Points, in no order, along strands that fork and pass close to each other.
(in the rows, 128 means zero)
Points whose rows are less than 94.9 apart are linked; no others are.
rosel: [182 137 147 132 117 120 136 134 122  85 123 101 120 127 125 105 106  99
 143 109 168 161 170]
tulit: [ 92  69  68 143 129 141  78 137 151 108 127 148 128 144 148 176 166 151
  84 112 115 108 124]
Kupi: [121 101 145 120  70 181  95 124 150 110 128  80 155  77 181  81 147 128
 152 102 169  66 132]
sitim: [168 139 151 124 144 109 116 110  99 140  88  62 145 129  71 100 153 155
 135 108  98 101  92]
lufe: [ 62  34 111 100 164 126 135 110 172  84 161 185 121  91 157 128 130 137
 106 153 137 146 129]
papot: [169 100 149 100 121 104  85 139  90  93 106  63 129 136  92  50 155 160
 148 146 146  58 102]
kedu: [137 115 161 136 115 131 133 144 129  37 111 114  85 125 174 129 141  74
 125 128 178 125 186]
dula: [188 162 190 108 145 141 150 145 103 140 116  48 134 153 111 119  96 109
 146 109 151 127 165]
gos: [115 134  89 157  92 138  70 117 155 172 133 126 163 118 112 115 161 164
 117 115  92  89  83]
gimad: [161 194 125 183 127  82  87 122 119 147 116 152  93 135 121 129 169 130
 102 161  77 159  73]
mise: [ 63  28 110 134 135 152 115 125 171  55 149 110 135 102 186 142 137 148
 135 131 162  86 155]
votu: [ 89 108 137  79 112 171 141 158 153 139 151 141 172 139 121 132 115 142
 149 101 112 108 142]
kolu: [196 152 101 115 154 134 133 113  77  87 143  95 114 154 106 125 135  95
 147 140 148 144 145]
biben: [136 109 146 101 132 126 170 117 130 117 168 196  96  99 155 137 113  75
 143 117 175 155 147]
leto: [200 172 134 116 139 142 161 105  77 113 138  82 116 161 102 123  81  83
 143 134 143 146 143]
Gota: [ 88  88  90 162 115 135  75 122 184 163 145 157 158 101 134 113 153 136
 103 111  96  95  94]
gafu: [118  79 129 136 111 164  93 152 156  77 123  95 130 119 176 115 151 122
 135 103 169  52 187]
Sofos: [ 94  61 110 141 108 136 113 131 146 119 112 145 130 116 182 129 161 147
 109  85 151  66 119]
vali: [122 123 138  85 144 163 149 145 104  88 119 149 109 131 151 167 134  78
 126 115 188 138 142]
fip: [ 44  74 111  93 139 123 164 130 163  94 150 218 120 131 119 124 110 153
  82 139 127 101 136]
Dovu: [161  87 120 128 118 126  83 129 125 108 106  76 131 110 144  88 191 133
 139 102 143  79 101]
met: [ 95 104 126 102 151 105 143 131 161 153 178 241 101 106 128 142 138 130
 124 144 112 178 111]
rigi: [ 95  81 174  71 160 152 169 125 135  62 155 179  98 102 168 125 107 110
 119 112 147 106 173]
direg: [134 198 109 161 129  95  80 129 131 158 132  98 139 154  82 116 133 152
 129 213  90 143  86]
dakeb: [163 188 123 128 130  95 132 124 108 174  95  75 145 166  52 111 102 158
 126 174 138 142 132]
Dovo: [121 167  87 106 131 141 132 106 134 156 142 179 127 126 101 159  99  73
 126 168 176 178 116]
nipe: [194 152 146 123 144 102 156 102  85 135 109  26 145 165  66 107 100 178
 125 152  98 136 136]
buvuv: [ 72  66 100 121  72 139 123 123 181 133 158 182 141  92 143 115 143 189
 114  84 115  92 122]
gitam: [139 207 157 164 145 108 171  76  98 182 108 101 131 147 109 197 131 163
 123 198 101 145 117]
veli: [127 148 116 160 124 115  91 119 115 180 113 125 111 121 143 141 177 156
 127 121  66 134  56]
Git: [143 118 144 123 138 132 135 142 119 154 127 109 140 101 167 134 153 124
 194 107 139 133 132]
vumem: [130 141  92 145 101 118 167 108 132 108 162 204 115 134 116 131  95  95
  99 131 133 169 150]
monu: [106 122 206 114 123 162 103 142 155  82 126 102 122  66 181 100 125  81
 173 128 128 127 162]
far: [114 152  65 187 104 106  86 127 134 125 138 169  84 141 171 131 130 102
  91 199 118 151  83]
sel: [155 140 121 134 137  81  95 138  87 180 102  89 119 156  89 102 179 167
 138 186 108 104  71]
miv: [135 162  87 148 125 127 131 111  92 116 130 149 118 151 118 128 116 113
 116 118  99 134 115]
rar: [137 127  82 137 122 117 117 139 115  93  90 115 147 147 108  87 120 113
 119 126 155 112 136]
pase: [179 145 160 105 155  96 140 138  71 128  95  69 113 160  72 124 173 126
 138 157 141 127 105]
guneb: [193 188 145 102 136 108 169  81  75 134 106  88  96 148  66 142 115 112
 110 162 167 155 106]
zesu: [160 115 117 123 104 160 117 150 135  99 138  60 164 149 123  85  88 122
 149  97 130  97 180]
potu: [105  73 156  91 123 154 172 149 154  67 166 151 137 136 138 113  81 110
 120 103 136 140 198]
mik: [ 58  46  92 119 149 134 119 114 159 111 140 166 138  90 175 121 114 135
 135 142 143 133 120]
nevun: [129 114 110 101 158 147  94 136  81 122  95 108 112 133 149 149 165 104
 137 134 138 139  78]
gedeb: [120 220 146 159 119 126  93 125 125 168 109 138 127 144 105 152 123 179
 103 138  71 119  97]
nuzus: [100  65 104 127 150 121 133 119 145 119 151 172 117  88 174 147 155  79
 133 149 145 191 103]
pofiv: [108 163 121 137 115 118 132 145 155 203 131 145 160 132  99 163 126 154
 152 129 106 161 138]
somo: [125  82 182  90 127 159 142 142 148 101 176 144 128  88 168  91  95 146
 159  83 120  82 181]
det: [ 75 109 162  62 157 139 159 136 126 106 129 186 123  96 146 132 116 123
 135 111 130 131 112]
mudet: [151 190 142 114 119 137 178 117 108 170 131 128 126 159  82 190 125 104
 113 127 149 180 129]
Tilu: [ 83 171 130 176  96 127  78 142 167 127 142 201 120 125 139 140 127 149
  84 115  67 110 110]
tak: [167 126 122 131 149  66 102 121  77 143 117  94 115 139  77  67 154 155
 137 169 105  94  80]
kon: [ 55  93  86 166 120 119  92 127 170 135 124 183 133 115 141 121 133 133
  87 133 108  97 102]
voge: [132  82  96 128 101 156 107 134 157  90 145  91 180 122 132 100 112 134
 138  93 141  98 169]
let: [ 90  65 130 102 104 142 129 172 177 110 135 158 157 117 158 123 141 121
 147 116 160 113 153]
vorad: [168 150  99 165 138  71  81 129  98 129 113 140  84 142 119 117 173 139
 110 146  97 150  70]
zabe: [161 133 170  87 137 138 178 108 140 120 179 162 104  97 134 142  87  88
 146 105 163 161 168]
lanam: [133 160 144 156 139 111 116 101 108 202 105 107 132 115 122 143 164 184
 135 125  85 113  83]
gad: [126 105  83 141 144 128  78 133 147 151 125 133 141 112 122 122 151 115
 138 126 116 136 114]
Nepiv: [ 77  91  65 148 127 166  66 141 155 127 134 154 130 154 159 160 165 145
  87 141  93 113  88]
doken: [161 132 149 118 154 160 118 119 117  99 150  89 137 110 130 134  99 122
 168  81 111 151 181]
vidiz: [100 119 116 125 121 136 154 148 127 132 125 146 156 128 122 106  85 102
 139 105 147 117 150]
kug: [124 119 164 111  81 153  90 128 142  88 104  65 151  83 172  80 129 139
 170 115 155 105 138]
Pimef: [138  89  94 153 147 110 145 119 124  65 137 157  94 131 135 162 135  76
  99 119 185 133 174]
sofid: [169 173 116 139 115  80 156 117  76 113 109 100 115 155  79 112 158 141
 120 146  85 159  91]
lenom: [124  78 128 142 143 110 121 145 142  87 112 141 120 115 183 129 159  65
 136 128 178 142 147]
Talom: [ 69  39 113  96 115 119 136 125 172 124 149 206 137  91 156 111 137 182
 110 107 136  93 126]
setab: [177 168 155 116 164  78 162 102  72 151 113  72 115 169  54 139 154 157
 117 189 125 129  96]
kikis: [167 179 147 141 130  93 171 105 119 183  89  64 151 163  68 133  80 160
 111 176 141 171 144]
Dus: [158 110 121 101 120 130  78 161 114  95 106  72 144 133 116  94 156 128
 168 143 162 103 149]
nagip: [101  73  57 162 127 120  90 157 138 145 120 153 109 146 179 153 160 125
  97 165 124 180  82]
zap: [137 140 200  96 131 162 132 146 134 101 149 125  88 109 151 133  78  94
 142 114 156 132 206]
por: [126 138 192  97 148 142 139 134 127 121 112 125 124  83 137 127 118  85
 159 112 161 135 143]
fegub: [ 79  56 102 151 156 134 150 125 142  90 152 166 119 136 189 163 146 121
 123 117 140  92 143]
paval: [194 132 144 123 116 100 141 154  96  89 111  89 121 155 105  85 135  87
 132 141 170 132 159]
galo: [180 173 156 142 137  80 131 109  89 150 114  62 126 173  46 113 112 190
  94 160  77 131 114]
pubu: [152 114  61 164 132 113 107 143 104  93 128 158 113 167 129 153 164 120
 109 128 130 126 147]
Zutot: [127 133 110 129 110 128 124 139 125 127  93 112 155 127 119  96 110 137
 145 112 140 102 123]
Bepum: [119  88 129 134 112 165 127 115 135 100 167 118 155  96 163 116 128 146
 155  67  99  76 141]
dab: [124 170 115 173  99  99 132 132 126 144 133 179 115 136 143 145 152 147
 115 128  65 149 105]
Zulel: [130 169 101 153  85 140  55 131 147 164 121 116 144 146 104 130 180 181
 109 138  80  97  66]
kan: [129 150  99 152 116 146 143 140 123 149 148 158 140 153 112 123  79 149
 117  78  94 102 155]
minel: [154 171 134 139 122 102 113 134 103 184  93  87 145 166  67 127 160 180
 122 154 106  94  99]
Redut: [ 82 119 137  77 142 138 160 112 136 120 149 218 120 103 106 130  98 118
 105 131 128 145 112]
dugab: [183 131 120 117 143 117  83 135 103 120 111  67 139 131 102 112 139 153
 169 132 141 126 140]
nudiz: [ 73  58 113 107 141 140 123 113 150  75 156 142 142  96 179 125 108 127
 153 120 141 114 158]
dazis: [177 153 135 144 113 105 138 143 114 161 103 109 131 146  92 126 141 161
 120  73 100 113 137]
Sozod: [156 125 165 130 112 159 133 120 131 126 111  51 170 109 132  84 133 132
 171  89 120  86 142]
sek: [175 160 216 121 142 146 157 131 121 159 103  24 141 149 121 108  80 147
 137  99 138 112 164]
sigid: [144 114 167 103 125 174 116 134 140  74 142  95 133 110 150 121  99 131
 139  64 117 121 187]
Vev: [ 55 139 101 127 117 138 128 129 134 150 134 192 126 109 159 135 124 138
 121 148  95 149  76]
leza: [132 125 101 124 151 129 110 139  83 144 102 153  83 145 160 159 163  84
 106 140 144 159  60]
sul: [ 90  61  65 141 167 123 107 122 146 123 135 176  96 121 162 160 121 107
  95 174 177 174 118]
Luv: [111 209 138 120 115 136 145  76 128 147 163 182  98 111 107 175 102 112
 105 168 101 184  82]
bofat: [107  93  64 151 114 158  49 150 129 136 111 115 125 169 155 144 185 146
  85 148  87 118  57]
vagaf: [171 111 109 128 136  85  87 125  87 100 112 102 113 146  80  71 152 150
 130 141 120  79 105]
Sipi: [119  87  97 131  65 151 101 114 153 140 123 119 165  95 154  89 170 158
 129  95 150  84  90]
Vepuf: [155 149 105 146 142 120  89 122 141 180 124 101 162 120  79 116 120 153
 146 121 106 127 134]
mapim: [ 71  30  96 173 137 129 134 133 155 103 137 142 115 130 188 163 159 155
 101  96 157  78 124]
veguv: [126  87  41 151 112 110  77 150 108 111 116 114 120 182 131 119 171 168
 117 152 138  89 117]
Bot: [105 144 113 149 106 148 124 123 137 155 146 167 140 126 117 114  95 168
 111  83  67  96 120]
Lebez: [175 137 168 138 110 103 143 125 120 123  98  44 149 118 129  76 138 122
 172 115 138 107 134]
Totep: [126  83  58 143 165 115  85 118 131 103 121 135 109 126 146 139 141  93
 109 166 179 149 119]
mig: [144  71  85 124 130  98  89 151 109  76  99  88 128 160 132  97 177 116
 136 159 153 112 106]
fep: [141 173 108 129 142  97  99 127 123 163  97  94 148 144  61 113 134 130
 130 188 129 148  98]
ketal: [183 156 182 138 117 150 100 159 141 106 126  39 128 130 140  86 116 108
 166 127 135  99 196]
Fumu: [132  98 161  58 150 137 181 143 142 135 190 193 118 111 141 121  94 145
 160 121 137 138 179]
fubav: [158 166 127 139 136 117 175 114  88 154 119  91 148 146 111 124 121 121
 168 149 138 149 130]
Bika: [129  74  71 164 112 123  96 143 129  88 101 119 125 163 139 128 165 151
 112 111 163  76 144]
fonap: [ 58 143 123 141 124 128 109 117 151 119 152 227 105 119 155 131 117 131
  89 161  79 132  78]
gel: [129 115 104 151  97 130 121 132 114 123 114 139 140 129 140 127 167 149
 122  66  90  92 112]
ludan: [152 135 135 103 156 111 107 141  85 141  86  74 119 141 124 132 166 122
 146 153 152 144  84]
zes: [ 59  85  85 140 137 117 122 128 165 121 160 217  83 131 173 162 127 134
  69 172 124 162  94]
gami: [ 68 117 121 107 104 124 150 132 120 152 136 193 121  99 174 129 130 162
 150 122 103 151  91]
Vop: [182 138 154 131 105 106 155 163 100 107 106  54 148 165 104  81 136 112
 157 122 145 114 152]
misu: [ 98  77 138 128 118 143 113 128 137 129 122 143 124  86 188 118 148 135
 148  82 148  89 118]
zul: [165 142 208 130 123 163 109 152 164 142 127  40 143 109 137  90  78 122
 163  99 126 100 186]
musa: [ 99  84 160  98 148 159 127 126 136  48 139 153 103  95 162 150 120 116
 116  87 139 114 178]
Sefu: [154 146 163 134 142 104 123 111 100 177  91  53 162 141  62 117 166 180
 126 142 102  82  91]
rore: [181 199 139 131 140  95 164  78  78 148 115  82 100 163  55 137 118 142
 104 191 129 144 107]
dil: [196 136 181 117 131 108 156 130  88 120 111   6 148 171  83  79 104 157
 136 115 115 104 138]
Zegug: [123  95 177  76 118 146 179 145 156 102 169 144 147 119 129 101  70 121
 131  94 119 158 169]
Raru: [ 60 115  78 161 102 120 128 136 167 119 151 194 140 136 124 117 101 130
 102 139  99 108 137]
Nufol: [ 97 114 107 132 131 109 126 125 150 173 162 214  96  99 151 148 137 107
 118 152 124 192  98]
Gema: [182 170 175 104 138 135 167 124 112 144 126  87 113 125 111 177 139  95
 155 136 185 179 160]
bafo: [159 168 168 141 158 105 175  89  95 170 103  53 145 136 111 143 123 146
 157 168 145 129 146]
Foset: [138 145 126 138 147 119 127 139 151 191 140 109 165 131  83 156 122 134
 159 119 113 153 156]
vili: [ 98  99 139  66 160 125 159 133 144 146 188 203 110  99 132 133 142 149
 150 146 110 162 119]
Kamos: [140 213 112 156 133 116 106 105 124 160 130 147 112 147  85 140 112 120
 111 176 115 164 109]
bonos: [ 89  79 107 119 161 142 154 126 112 104 161 187 111 110 177 141 133 101
 137 118 129 118 127]
Buti: [138 208 159 150 135 123 200  72 117 189 103 100 141 162  84 194  94 161
  93 176 114 163 143]
miku: [113 133 175  87 133 129 185 123 135 126 143 131 141 103 114 122  86 134
 151  96 125 163 150]
pipo: [139 144  67 148 142 118  53 137 147 167 125 124 142 132 102 114 142 144
 141 152 112 126 112]
lalu: [ 95  80 179 103 121 152 107 149 175  79 142 128 131  79 191 114 155  92
 156 125 136 127 153]
sufir: [160 178 172 125 145 109 191 104 105 174  92  78 136 143  98 109  60 127
 118 113 152 146 136]
sar: [122  83 142 150 144 133 118 136 123  51 100 118  90 113 186 127 157  72
 117 147 186 120 150]
kefu: [181 147 145 117 163 135 107 114 101 115 129  54 142 121 101 125 119 135
 165 110 113 139 156]
Nit: [115  51 166  73 136 137 171 149 181  92 172 176 132 112 151  85 108 152
 148 111 130  82 191]
Nemi: [142 157 125 121 117 126 171 130 119 142 113 136 138 135 110 100  56 107
 122 108 165 144 157]
lunus: [169 178 118 148 127  99 139 120  74 126 110 120 124 162  89 109 126 123
 109 138 103 124 104]
dabif: [141 172 155 118 125 124 201 102 117 164 122 137 124 121 102 123  51 112
 124 107 152 166 131]
segud: [104 170 166 109 119 120 181 135 144 181 160 188 130 128  92 147  85 163
 128 124  76 155 136]
fako: [130 167 147 138 122 103 185  99 113 149 109 100 151 125 102 151 122 161
 138 108  86 180 125]
kaz: [110 132  59 177 115 109 129 134 125  99 131 175 105 167 139 169 133 116
  79 146 136 134 150]
ludod: [164 170 201 100 128 140 142 154 127 121 113  79 114 116 138 158 151  85
 165 141 167 168 160]
mor: [ 86  89 125 121 127 136 139 131 135 134 143 167 144  96 162 114 132 145
 144  88  99 110  94]
zok: [129 159  94 157 134 106 131 108 113 151 132 148 108 111 145 132 146  93
 128 170 115 177  64]
Nul: [135 198 133 142 133 107 149 118 115 179 129 156 111 143  98 174 121 127
 122 141 119 168 112]
lupez: [123 153 150 114 135 118 184 117 141 163 181 199 119 115 106 151 101 131
 130 118 110 175 140]
vesuz: [ 96 107 106 138 144 129 107 137 102 143 102 180  92 130 170 158 159 106
 100 122 111 149  73]
zup: [104 124 103 133 140 133 148 114 100 107 141 185 111 125 137 146 123 105
 114 109 100 127 124]
Kebed: [142 154 127  89 132 136 153 136 100 128 103 145 117 144 108 151 121  80
 120 117 189 156 126]
Pir: [117  77 122 141 147 115 114 137 138 124 117 140 130  99 170 134 158  92
 148 127 157 160 105]
ril: [157 137 113 144 100 107 112 152 107 148  98 134 123 139 120 131 167 159
 130  86 106 111 111]
gite: [121 193 122 108 125 152 155  68 124 152 157 149 116 116  74 166  94 104
 109 153 125 194 110]
pozi: [ 71  61 124  95 118 131 156 133 158  95 139 187 142 105 137 109  97 170
 108 104 130  85 147]
vodu: [143 130  64 143 129 110 105 137 106  97 105 124 126 170  93 107 136 101
 116 180 154 135 117]
Gav: [130 116  63 172 134 111 104 128 120 141 134 149  97 143 172 137 157  99
 117 180 121 176  68]
banom: [177 145 159 154 128 104 157 127 133 189 102  84 157 134  93 111 124 155
 135  83 113 107 138]
Baru: [138 164  77 129 131 106  91 145 115 135 108 120 132 165  85 116 142 109
 117 181 133 154  91]
zik: [100 210 122 154 119 123 121  90 130 134 157 177  91 116 146 165 117 109
 106 182  94 180  71]
Furo: [ 82 110  77 157 132 125 116 134 151 113 161 202  95 151 148 186 140 117
  80 163 126 152 134]
lubov: [ 77  78  93 137 133 149 115 129 146  93 136 168 149 133 122 153 138 141
  98  96 113 112 150]
fabi: [163 168 165 101 138 121 171 113 105 167 128 123 122 126  99 197 125 124
 141 113 154 181 146]
kud: [142 151 154 116 137 164 140 152 107 142 112  77 149 160 120 125 100 104
 155 104 135  99 156]
seb: [ 86 142 105 143  94 143 102 133 156 142 150 190 136 132 131 139 133 163
  99  89  67  83 110]
neda: [159 116 133 128 130 124  92 113 110 122 102  83 146 108 112  90 174 146
 133  92 106  83  95]
zerat: [117 176 130 150 107 143 116 126 126 169 123 125 149 135 101 135 121 176
 111  99  71 119 108]
Mami: [138 102 126 129 144 145 114 139 115 126 130 124 126 107 178 124 140 109
 170  95 142  96 139]
tigel: [118 191 132 178 131 100 102 126 138 161 130 180 101 123 126 161 157 129
 101 143  75 156  90]
pinuz: [120 147 227 109 116 150 138 161 156 119 106  91 135  85 154 114 130  95
 172 124 144 132 163]
zaf: [153 172 174 137 135 120 211  85 131 192 125  94 140 146  93 191  95 151
 104 136 123 181 155]
zufat: [135 125 116 112 126 156 114 137  81  74  86  99 128 147 156 120 136 127
 136 103 146  84 136]
lifi: [ 94 126 147 116 142 116 157 123 141 160 115 142 152  92 135 113 138 107
 164 125 116 160  95]
Bafer: [145 119  83 125 140 118 100 101 123 103 124 132 117 120 133 136 131  84
 133 161 185 176 128]
Salu: [ 97 139 111 153 111 119 137 150 176 144 164 200 138 137 109 114  88 117
 100 134  84 127 155]
zifol: [139 111  85 151 117 112 162 100 134 101 157 192  93 129 130 149 115  75
 104 125 178 146 152]
loze: [192 134 174 109 145 110 128 121  79 115 117  28 146 148  72  91 149 171
 142 112 101  74 112]
vesup: [ 88 107  92 108 109 166 118 151 152 133 144 165 165 145 113 145 119 148
 122  96 110 114 144]
Zogug: [165 138 171 113 120 145  88 168 128  92 109  52 129 139 132 101 149  97
 169 138 150 109 170]
Fami: [111  77 130  99 158 131 155 114 147  99 155 199  92  95 167 141 113  83
 126 146 193 139 157]
diga: [162 152 185 135 137 112 180 123 114 185  83  52 148 143 106 113  86 165
 125  99 128 111 145]
mivo: [119 195 129 178  92 118  50 148 145 147 126 124 122 152 137 128 163 171
 100 166  54 109  64]
nugil: [103 113 163  90 151 116 167 128 147 185 163 180 119  89 138 137 123 155
 172 123 123 152 118]
vudi: [178 141 166 125 120 141 161 115 131 103 150 119 112 113 124 132 100  64
 140 116 178 155 177]
nebis: [143  71  99 129 127 127  65 142 121 126  99 113 124 124 147 127 190 146
 112  92 137  92  91]
Nif: [176 168 148 101 160 164 158  87  87 105 134  91 120 130 108 149  92  79
 120 103 144 156 141]
fid: [128 138 195 101 121 130 204 135 141 189 133 102 152 143 124 117  44 170
 130  81 111 144 161]
buni: [141  70  97 153 143 116  99 153 128  78 100 111 114 161 147 130 160 111
 123 113 178  77 170]
masen: [ 82 195 113 155 103 126  80 146 150 145 115 166 123 128 142 127 118 142
 107 171  94 132  71]
pabol: [ 96 113 123  98 129 153 149 154 106  98 102 163 124 148 152 153 125 106
 114 106 159 106 135]
Goka: [ 97 149 170 106 123 127 197 120 142 193 135 139 158 138  99 135  66 165
 123 116  99 169 150]
doku: [ 65 170 120 151 106 124 108 124 139 172 113 168 132 107 146 113 120 144
 120 142  84 118  62]
mafud: [101 151  96 133 132 131 120 123 153 148 160 189 141 123 105 145 110  92
 129 163 133 165 123]
fak: [162 182 160 164 133  91 177  83 119 192  91  68 149 182  74 162 103 181
  67 189 116 150 153]
vefal: [124 188 152 159 150 103 157  95 104 205  95 107 129 139 116 173 132 172
 130 155  95 118 107]
Gamod: [139 173  62 183 118  98 114 119 123 122 158 148 129 158 111 125 132  89
 133 179 112 150 116]
Bebok: [ 79  85 124  91 156 128 169 113 155  88 154 225 110 130 105 147 101 104
  75 139 130 130 137]
rane: [ 98 161 131 138 135 102 148 104 129 160 129 148 138  94 117 134 130 119
 139 151 106 190  78]
dip: [151 235 123 178 141  99 125 100 125 171 139  93 131 146  79 139 114 139
 120 207  95 152 107]
toge: [ 99 185  98 172  92 128  78 160 125 138 110 145 116 163 156 135 150 151
 106 162  79 120  73]
Tilo: [101  97 127 111 127 159 129 146 106  59  96 120 129 143 163 147 137 123
 120  96 161  84 158]
zofo: [150  89 139 133 123 145  70 166 130  82 100  91 116 133 169 122 170 121
 134 122 171  68 166]
fuf: [ 84 175 139 129  96 114 138 158 156 187 145 186 140 128 104 152 121 151
 117 140  90 152 124]
goza: [157  93 102 127 135 118 103 136  91  53 107  76 112 135 170  94 154  99
 142 165 179 119 130]
mip: [140 116  87 167 135 100  86 129 108 139 110 142  99 130 154 116 174 140
 102 126  85 111  71]
keri: [153 159 173 123 168 105 157 112 102 173  79  48 159 133  91 132 144 160
 148 157 129 101 123]
dem: [ 83  58 154 140 106 170 102 138 184  65 148 100 130 103 189 129 148 140
 141 126 172  47 168]
Vib: [130  85 105 122 164 142  63 151 115 118  93 109 122 135 157 137 177 106
 122 120 148 127 101]
fibi: [108 168  98 180 107 119 117 132 169 146 155 152 162 138  97 116 108 120
 126 145  81 142 136]
Sib: [136 158 112 144 132 115 136 122 100 159 126 118 131 124 137 134 134 131
 179 126 127 141 122]
Vip: [134 140 174 108 123 115 168 125 116 135 114  84 158  97 121 141 111 144
 161  99 114 171 138]
nol: [142 167 132 105 116 141 180  97 101 115 117 162  98 132 114 152  96  79
 111 112 173 154 117]
Mepig: [147 104  84 134 139 128 133 126 113  70 137 136 122 154 126 148 127 102
 113 106 143 140 177]
koz: [157 155 170 108 142 146 110 167 122 128 109  82 121 127 139 134 153  93
 177 142 165 134 163]
liva: [146 111 173 123  58 167  82 143 172  58 113  68 138  93 153  89 138 134
 136 100 147  98 176]
Kopi: [149 213 150 155 127 101 108 134 106 175 106 105 116 174  79 149 142 179
  99 177  74 109  97]
gak: [ 92 113  98 124 160 129  91 131 156 138 126 167 132 105 117 140 125 105
 110 139 121 159 113]
bul: [185 186 135 106 109 135 181  76  96 130 114 112 100 136  83 145  97  76
 108 127 180 155 100]
ruru: [ 68  33  72 161 161 127 107 137 163 107 127 154  97 123 180 172 145 127
  89 142 153 143 109]
kofor: [128  89 162 133 131 156 141 139 141  48 134 129 104 115 171 142 118  96
 127  98 150 102 208]
tov: [137  90  55 140 125  89  87 150 107  98 108 113 122 173 112  89 168 143
 119 177 141 118 102]
Voli: [152 154  87 111 138 111 125 100 105 150 119 131 100 117 127 141 137 100
 150 168 185 193  98]
dezus: [113 133 161  89 135 169 136 160 139 135 123 110 168 134 119 141 126 100
 151  87 121 114 147]
tok: [135  88  70 134 106 144  64 135 120 132 118  96 144 141 145 115 197 161
 121 130 115 100  64]
kani: [188 111 178 106 118 109  88 147 105 102  99  66 110 125 106  72 179 151
 138 112 134  51 124]
daza: [142 158 206  96 120 187 109 155 153 134 147  72 127 105 156 107  66 141
 171 102 130 104 194]
bevad: [133 112 157 118 103 163 124 111 141 123 144  78 183  87 144 100 125 132
 155  72 104  93 133]
geb: [ 83  40 123  85 173 122 162 115 166  90 164 204  96  99 152 135 123 112
 115 163 182 124 146]
rav: [ 96 183  76 161 106 128  97 106 127 131 142 182  89 129 157 138 108 102
  90 203 131 183  71]
Bibel: [147 178 139 151 118  92 152 114 113 145 101  83 150 147  85 130 150 169
 117 126  65 152 105]
ren: [ 67  44 160 103 131 138 143 171 173  96 142 142 123 104 187 129 162  96
 143 134 169 123 142]
todan: [124  94 121 127  93 174  95 117 141 143 118 105 162  92 159  87 160 139
 147  92 176  54 102]
Pafe: [ 97  99 108 131  69 149 117 103 158 144 134 157 161  87 141  98 150 170
 106  70 109  77  98]
zami: [137 109 183 127 119 175 118 141 143  42 131  96 111 113 167 107 102 106
 120  80 116 108 208]
Vudo: [194 155  96 121 140 125 133 100  94 113 141 121  98 150  84 146 141  68
 125 156 159 153 112]
Ras: [179 128 120 133 128 145 135 141 122 127 136  57 164 157 100  88  69 126
 134  92 126 133 174]
zunu: [146 142 110 133 129 143 130 131 132 159 140 114 156 150 101 101  53 139
 133  76 113 120 164]
Ger: [153 156 116 126 107 125 179 114 128 136 173 179 112 136  94 162 108  96
 114 118 130 178 148]
goni: [ 84  64 167  97 109 147 146 165 175  69 139 150 151 116 151 124 116 124
 126 103 161 109 199]
Liraz: [141 137 140 126 117 141 165 139 131 180 139  98 164 141 115 112  65 164
 143  71  95 129 157]
pitir: [ 74  51  71 152 135 140  98 157 173 147 139 176 100 138 186 171 140 134
  80 159 120 168  95]
sut: [114 161  67 184 121 123  96 126 143 126 165 154 146 149 136 124 131 115
 133 169  79 138 124]
ripot: [104  66 143  87 153 130 178 139 147 117 184 200 126 116 149  95 113 139
 149 120 112  96 161]
Vut: [144 155 221  87 130 167 151 147 143 144 147  97 114 104 148 126  68 118
 161 111 151 133 197]
Damu: [ 95 112 168  77 155 149 129 134 127 107 123 163 129  84 137 124  94 102
 147 104 155 140 138]
bof: [113  72 131 107 104 159 144 124 147 112 166 159 137  94 172 112 119 166
 149  69 125  61 163]
Loluz: [154 165 143 103 151 163 159  74 109 130 156 131 122 110  87 163  92  88
 128 114 132 181 130]
Vude: [100 119 177 109 138 119 184 136 156 178 157 149 154  94 135 114 133 142
 169 114 102 128 120]

Follow the links from the first point to the second, and from the first to the third. Name the last point that the two ways share.
segud / Vib / fubav => Sefu
nipe / sofid / seb => Sefu
zami / kikis / rar => fep
lufe / ludod / zaf => fep
miku / tak / gami => misu
Vepuf / gite / zesu => segud

A fork is a point with three links. Follow the links from the first point to the second and name the forks in between, in order.
far / Foset => Gav, pitir, segud
gos / vagaf => Vev, misu, Sefu, minel
lenom / kikis => kofor, Zogug, fep
Bafer / zik => pitir, Gav
kan / vumem => zunu, segud
fid / vesuz => zunu, Bot, minel, Sefu, sitim, nebis, nevun
kud / geb => diga, vodu, tov
musa / gitam => kofor, Zogug, fep, Buti
doku / vesup => Vev, misu, Sefu, sitim, nebis

Name the points in between on the shortest way along the links from the first point to the second, in order.
voge / zik => zesu, Ras, zunu, Liraz, fid, Goka, segud, lupez, Ger, vumem, zifol, Pimef, Mepig, pubu, kaz, Furo, zes, pitir, nagip, Gav, far, rav
nol / minel => bul, guneb, rore, setab, pase, ludan, nevun, Vib, nebis, Dovu, neda, sitim, Sefu
zaf / mise => Buti, fak, kikis, dakeb, fep, Baru, vodu, tov, veguv, Bika, buni, zofo, gafu, dem
dula / mik => sek, diga, sufir, dabif, Nemi, vidiz, Zutot, rar, vodu, tov, veguv, Bika, buni, zofo, gafu, dem, mise, nudiz
koz / Baru => ludod, Gema, fabi, mudet, Nul, Kamos, dip, direg, fep
miv / galo => zup, bonos, fegub, mapim, Sofos, misu, Mami, Git, Sib, fubav, bafo, keri, Sefu, sitim, loze, dil, nipe
